Points on a hilly landscape, in no order, each with its height.
From any point a ball rolls to the lowest of the 2 points nearest to it. It stops when none of these is lower. Distance is the straight distance between rows; heights are no part of it.
Bezun h=582: [ 81 102 136 138 103 102 159 145  82 136 165 117 137 122  85  76 125  92
  73 116 119 173 108 143]
zab h=192: [121 146 154 120 170 152  77 107  96 138 183 118 100 115 131  97 141 132
 152 125 105  89 133  81]
nar h=384: [107  96 147 127 120 140  97 153 186 108 175 101 142 159 113 176  84 133
 111  83 159 183 121 127]
geno h=143: [142 139 130 192 159 136  81 143 142 110 128 132 109 146 146 142 147 140
 148 162 103  70 143  86]
lofum h=463: [134 128 190 149 135 148 129 175 216 145 153  89 142 231 107 103 113 182
 132 150 138 135 159 107]
pakag h=482: [148 148  85  97 126 130 139 104  78  90 111 117 139 113 121  69 153 158
 174 171 146 122 119 153]
Tidi h=222: [ 79 115  95 102  81 104 124 154  72 114 108 124 165  62 141 100 124  88
  79  80 137 121 107 137]
Vefe h=150: [106  99 115 115 142 124 148  53 133 128 112 115 162  80 114 114 159 169
 138 124 146 111 134 128]
sifi h=96: [142 121 108  93 180 142 147  70 120 138 106  88 155  77 153  87 191 187
 162 121 133 100 137 137]
biz h=413: [ 68 102 153 123  77 106 127  77 171  85  68 121 151 165 117 130  98 138
  96  97 146 142 141 138]
Zok h=267: [ 99 152 125 104 161 112 122  85 120 102 126 109 171 204 156 119 105 163
  80 164 146 173  94 135]
ropav h=345: [159 120  96 127 112  91 171 132  64 144  93 180 149  39 163  51 126 103
 113 113 102 124 160 138]
Gufa h=102: [ 96 126 101 165  72 128 137 155 113 103 193 136  95  98 104 141 126 144
 121  98 107 155 135 159]
Guden h=476: [ 97 198 123 102 150 125 110 151  84 123 160 112 144 157 102  59 164 161
 107 172 135 118 135 121]
feb h=151: [ 83 123 110 138  76 120 133 139 108 102 187 142 119 127 133 127 106 162
  88 143 118 150 115 143]
Bobu h=235: [123 145 125  95 135 112 107 118 125 109 186 115 138 183 172 127 112 164
  84 179 145 171  77 144]
luvos h=568: [127 112 101 133 148 143 104  93 167 140  67 161 114 143 160 127 109 138
 121 124 163  96 102  81]
zadan h=348: [ 89 106 132 147 155 125 164 130 172 136 128 140 135 146 102 174 107  97
  82 144 126 171 102 153]
regel h=125: [175 160 149 130 143 165  92 149 147 120 138 130 103 118 122 120 173 156
 179  90 144  94 174  63]
Pufuf h=297: [132 104 109 174 178 125 121  87 123 172 141 153 121 139 163 136 138 109
 103 186 109 103 112 116]
nofa h=357: [124  80 175  92  74 116 149  86 187 142  96 130 109 182 128 110 115 140
 132 134 155 123 124 109]
simip h=381: [170 125 102 136  98  99 184 166  69 171  69 150 137  50 137  61 142  96
  92 101 129 144 132 154]
sumun h=253: [142 124 166 128 137  90 138 150 148  55 135 141 124 185 173 180  82 126
 121 155 113 171 117 123]
Kuri h=386: [164 102 165 111  94 141 132 166 188 122 110 129  99 210 184 131 125 140
 125 150 163 106 103 101]
sor h=332: [116 103 128 105  99 108 128  60 151 120  56 139 111 158 122 112 119 150
 161 158 146 123 104 130]
mel h=257: [145 143 172 129 203 107 115 182 190  80 120  84  93 237 169 146 139 154
 118 135  94 141 123 115]
Vazor h=238: [187 182 113 132 143 177 145 117  91 189 179 174 107  86 173 130 139 122
 155 113  82 122 168 127]
mobu h=548: [140 125 119 147 106 147 112 114 180 171  61 185 110 132 156 127 102 128
 160  91 165  73 150 105]
Fiz h=499: [132 114 105 131 132 130  95 142 122 134 141 146 117 113 138 155  49  83
 130 149 131 146  92 128]
rubu h=523: [129 120 142 119 153 145  91 159 156 118 137 139 107 157 150 184  45 139
 141 148  95 131  89 121]
Mogon h=452: [112 137 161 167 133 136 139 124 200 137 153 106 147 211  78 134  93 171
 127 148 143 160 156 134]
Gepif h=94: [168 160 118  91 130 159 164  94  93 130 139 106 213  39 161 139 174 137
 116 109 118 117 167 138]
Lugog h=284: [131 139 137 101 133  93 106 137 147  76 108 124 122 204 161 159 110 122
 133 179 135 146  93 109]
bazez h=261: [180 191 125 132 163 182 163 172  85 159 175 164  98  86 135 118 128 142
 162 133  69 124 148 113]
boz h=466: [ 88 178 129 131 139 123  98 146 128 113 163 109 141 174 101 126 146 180
 136 167 132 120 148 121]
Nav h=303: [176 126 113 105 154 110 159  82  58 129  95 157 151  52 165  54 118 107
 138 116  97 129 146 105]
Sas h=140: [121  92 121 166  71 107 111 136 147  77 142 123 104 134 155 180 107 104
 113  92 127 147 125 141]
kela h=171: [ 90 154 104  83 100 116 143 138  83  93 112 125 181  52 115 118 142 132
 112  83 143 117 149 143]
Mer h=615: [115  89 119 199 114 144 119 158 105 160 177  87 111 108 106 164 146  91
 130  50  93 127 116 176]
Zat h=554: [ 86 124 106 106 122 104 147  97  93 172 138 167 131  74 141 137 126 112
 100 138 118  93 144 126]
dedi h=83: [160 148 132 173 161 155  77 172 166 110 116 113  76 147 122 101 171 148
 168 116 128  91 140  76]
rolol h=225: [ 96 137 108 144 153 108 127 143 130  90 102 136 175  94  69 136 139  95
 124 110 159 130 142 142]
zar h=537: [142 153 139 137 113 163 110 139 170 164  67 145  76 160 159 107 167 148
 155 108 153  54 150  98]
viko h=183: [115 165 154 100 113 151 171 148  75 128 126 119 113  89  94 132 157  60
 130  57 101 162 135 171]
modut h=442: [ 94 139 160 123  99 128 117  96 179 137 132 106 137 185  68 120  99 155
 141 116 171 155 155 135]
dud h=20: [138  91 153 162 132 123 137 165 195 134 121 118 135 163  97 191  93 117
 167 151 120 133 146 111]
vupeg h=38: [190 157 125  87 163 160 164  68 118 125 122 102 177  84 150 132 194 170
 149 111 127 123 170 113]
Dun h=306: [ 72 112 134 177 127 119 141 142 137 115 117 116 139 154  92 176 123  63
  96 119 115 150 100 171]
puv h=449: [129 130 137  78 126 127 121  79 120 158 142 114 100 153 101 137 152 137
 179 172 138 115 108 138]
Sil h=419: [156 115 131 135 137 145  92 141 173 163 126  94  76 187 157 166 128 135
 161 167 122 103  89 126]
sutup h=457: [ 89 157 139 120 125 134  88 181 146  95 187 112 157 167 118 176 103 176
 138 158 114 132 140 123]
gogav h=159: [171 177 146 115 172 169  92 108 107 130 145 127  91 106 146 116 166 126
 169  98  99  95 157  75]
Ges h=210: [101 141 156 143 111 140 142 195  41 133 139 108 117  95 110 112 152  59
 131  51  98 129  97 146]
Reni h=408: [164 168 101 117 130 149 192 169  83 166 115 168 127  54 110  90 137  94
  98  88 132 147 129 148]
nusi h=477: [149 128  98 124 148 126  90 146 132 128 163 114 135 125 131 148 120 111
 131 177 139 122  91 116]
zimis h=605: [123  87 128 201 126 138 121 124 105 120 135  93 124 105  92 121 165  73
 125  62 139 146 102 176]
Mivor h=264: [ 91 138 136 173 130 124 130 175 108 111 121 136 123  98  60 149 121  76
 133  98 114 143 137 155]
vom h=486: [107 169 117 110 155 157  78 146  85 146 143 105 117 132 126  71 170 150
  91 162 122 102  95 130]
sof h=128: [126 132 131 161 142 129 139 107 172 128 117 155 115 127  84 140 145 137
 150 119 162 122 152 103]
zaso h=519: [146 170  97 124 154 125 117 118  87 172 111 135 119 112 150 143 193 125
 179 166 121  67 144 129]
zuli h=402: [173 154  97  96 108 116 105 161  52 171 147 156 120  88 174  87 142 125
 133 146 128  90 130 103]
zegi h=430: [ 89 117 166 136  92 119 140  94 161 109  70  94 163 164  60 121 124 120
 122  93 152 150 167 166]
vabi h=160: [137 144 133 101 119 123 184 114  69 128  93 123 152  65 121 118 166  65
 130  71  95 147 150 160]
vakod h=193: [106 145 112 155 163 100  97 133 139 102  92 124 110 161 155 135 161 111
 142 180 108  76 115  92]
Fop h=496: [134 168 110  72 168 154 103 128  75 160 117 102 105  96 147  68 190 132
 111 145 106  87 113 132]
volen h=172: [147 110  96 175 123 132 148 141 173 139 164 149  91 138 111 151 155 157
 157 117 124 115 148 100]
maz h=194: [130 131  97 165 135 134 151 108 117 176 183 191  91  88 141 131 126 128
 142  97  78 116 172 131]
furun h=364: [132  87 132 163 168 141 140  95 173 154 127 155 106 150 138 172  89 112
 115 172 118 139  86 123]
pulo h=196: [120 112 125 114  92  97 145 151 112 108 186 126 142 139 161 138  98 137
  76 174 121 183  87 157]
sus h=446: [132 139 127 150 111 157  66 174 164  86 163 115 143 168 143 169  95 186
 133 148 150 142 119 124]
tuzub h=343: [122 107 123 116 119  95 144 191  99 187 142 160 120  89 131 107  94 109
  95 157 121 124 103  95]
losiz h=108: [135  83 111 179 130 132 132 183 179 122 146 137 117 117  88 177 116 128
 170 101 105 125 160 115]
depuf h=209: [128  90 124 161  60 113  95  93 106 112 129 101 139 120 160 154 113  87
 113  91 135 116 125 183]
bop h=403: [124  66 136 157 147 127 102  77 144 105 105 107 161  94  89 119 110  97
 102  91 157 145 123 124]
ripek h=204: [119  97 132 164 103  86 128 160 138  56 146 136 136 147 137 183  77  90
 119 138 107 157 130 123]
guv h=428: [158 111 157 153  80 133 105 161 186  79 124 122 159 170 151 152  99 156
 105 136 180 142 148 119]
rodog h=385: [119  83 192 125  81 116 142 103 188 117  94 122 121 173 125 153  87  99
  97 111 151 154 128 129]
dofif h=198: [ 83  83 106 108 141  86 155  87 124 123 113  84 199  80 123 126 143 145
 125 151 125 111 141 145]
Dur h=507: [140 144 103 115 175 139  96  85 106 153  88 107 109 125 148  98 183 121
 149 156 125  69 109 139]
Zifak h=290: [169 106 174 115 176 108 135 171 171  68 143 115 119 211 165 165  83 165
 140 133  88 163 122  91]
bino h=436: [137 170 119  94 124 180 125 111 122 140 139 167  91  93 121 131 117 149
 162  87 154 140 121 127]
Gori h=243: [140 128 105 176 147 127 132 113 100 170 177 167 101 109 151 110 142 138
 136 165  98  97 144 120]
natum h=75: [159 120 158 140 123 147 158 114 163 127  57 157 125 105  86 110 146 117
 159  96 168 122 173 115]
Duve h=354: [ 92  86 151 165 124 122 104 112 176 119 149  96 142 133  81 159 125 110
  93  64 147 163 127 131]
lazem h=410: [105  82 192 132  75 124 116 167 196 125 133 118 107 171 113 167  66 121
 129  86 118 155 131 123]
lage h=291: [ 95 105  87 106  92  87 135 183  97 143 125 155 136  85 137 122 100  79
  77 124 138 132  94 111]
vezun h=263: [176 148 153 106 153 137 149 112  68 154 144 149 131  62 138  56 143  99
 116 134  96 131 149  78]
rekif h=344: [ 91 115 102  90 124  96 140 115 105 123  90 100 190 130 101  87  87 113
  98 164 148 168  95 177]
ketas h=149: [141 149 107 161 106 139 154 134 131 131 174 158  94  92 117 163 144 144
 148  86 107 130 176 142]
Zin h=456: [ 98  77 131 142 150 126 123  55 145 100  86 125 175 115 144 125  83 121
  72 126 143 156  97 139]
fud h=230: [125 134 151 139 179 107 104 149 181 105  85  94  82 212 141 123 167 122
 121 160 113 103 118  90]
nof h=594: [ 78 112 141 162 122 122 144 119  67 117 140  86 132 123  78  84 153  80
 110  92 112 164  98 183]
sopil h=228: [144 145 148 136 151 145 121 103  93 102 175 137 118  93 109  75 131 136
 136 131 116 143 154  93]
guz h=470: [149 163 121  74 124 124 172 122  70 148 136 129 129  97 102  97 156 138
 147 185 129 134 127 157]
Kenud h=435: [132 118 139 103 143 133 100  92 157 153 148  99  94 199 124 150 145 151
 144 183 138 125  74 126]
kab h=530: [160 157 112 135 106 124 114 117 138 156  88 142  89 158 154 142 178 142
 174 148 137  58 150 123]
dum h=425: [140 190 106 112 144 179 173 155 116 133 129 169 103  75  91 137 115 108
 141  88 129 151 128 134]
gam h=407: [174 113 175 114 111 131 112 150 173  88  92 139 149 193 200 160 110 161
  97 141 182 124 119 112]
Mar h=120: [149 123 136 133 119 123 172  91 122 106  71 131 137  90  95 136 147  97
 157  72 128 131 171 151]
nisa h=540: [143  86 146 124 129 177 116 174 184 121 122 126 111 188 133 174  53 188
 151 128  75 143 113 117]
nafiz h=307: [114 147 118  99 133 108 101 103 136  93  80 125 130 184 115 121 103 121
 155 191 146 134 101 129]
nofis h=569: [ 79 103 130 101 103  93 174  92  88 142 159 126 138  91 102  94 140 112
  86 130 111 140 135 139]
pasek h=404: [168 114 147 132 119 151  96 194 194 115 131  89  82 216 150 134 122 159
 153 147 111 111  96 111]
mogoz h=373: [103 117 102  68 139 105 175 140  95 140 104  94 192  73  74  69 125 132
 115 120 148 164 111 172]
lise h=135: [141 166 129 106 111 148 138 115  73 107 146 142 163  52 134 127 151 147
 122 108 142 118 173 146]
Vepe h=459: [132 139 114 100 110 106 166 104 118 128 157 126 115 130  80 140 156 128
 177 166 129 147 139 148]
Nulus h=541: [105 133  69  97 135 116 142  88  92 194  92 172 152  63 164 122 130 139
 129 116 125  87 151 136]
lam h=529: [133 165  89 111 145 139 155  92 111 181  97 167 147  92 153 143 185 149
 152 131 128  78 158 144]
boba h=377: [170 133 115  89 114 108 131 181  76 205 145 167 106  67 138  90 100 102
 123 121 134 129 123 100]
rur h=266: [137  97 119 158  74 132  92  75 140 148 124 132 131 127 180 182 108 137
 111 126 152 110 132 155]
Sez h=461: [165 123 122 143 141 138  67 141 146 100 171 102 138 167 149 135 129 157
 147 158 157 132 113 106]
kefe h=305: [ 83 135 122  83 139 103 149 104 118 122 116 123 174 168 125 140  88 121
  65 151 149 187  83 159]

Where does a ball stop that starts at each point below?
guz -> Kuri
boba -> vupeg
rekif -> Gufa
Bezun -> sus
Reni -> dedi
pakag -> Kuri
mobu -> sus

Call two points neighbours if one is among the 2 nearest of the other. Go from one point of each pair to the other, from neighbour to neighbour, staying as low as possible. Name the highest point that can't be avoided.
natum and dud -> volen
sus and Gufa -> lofum
Sas and dedi -> Zifak
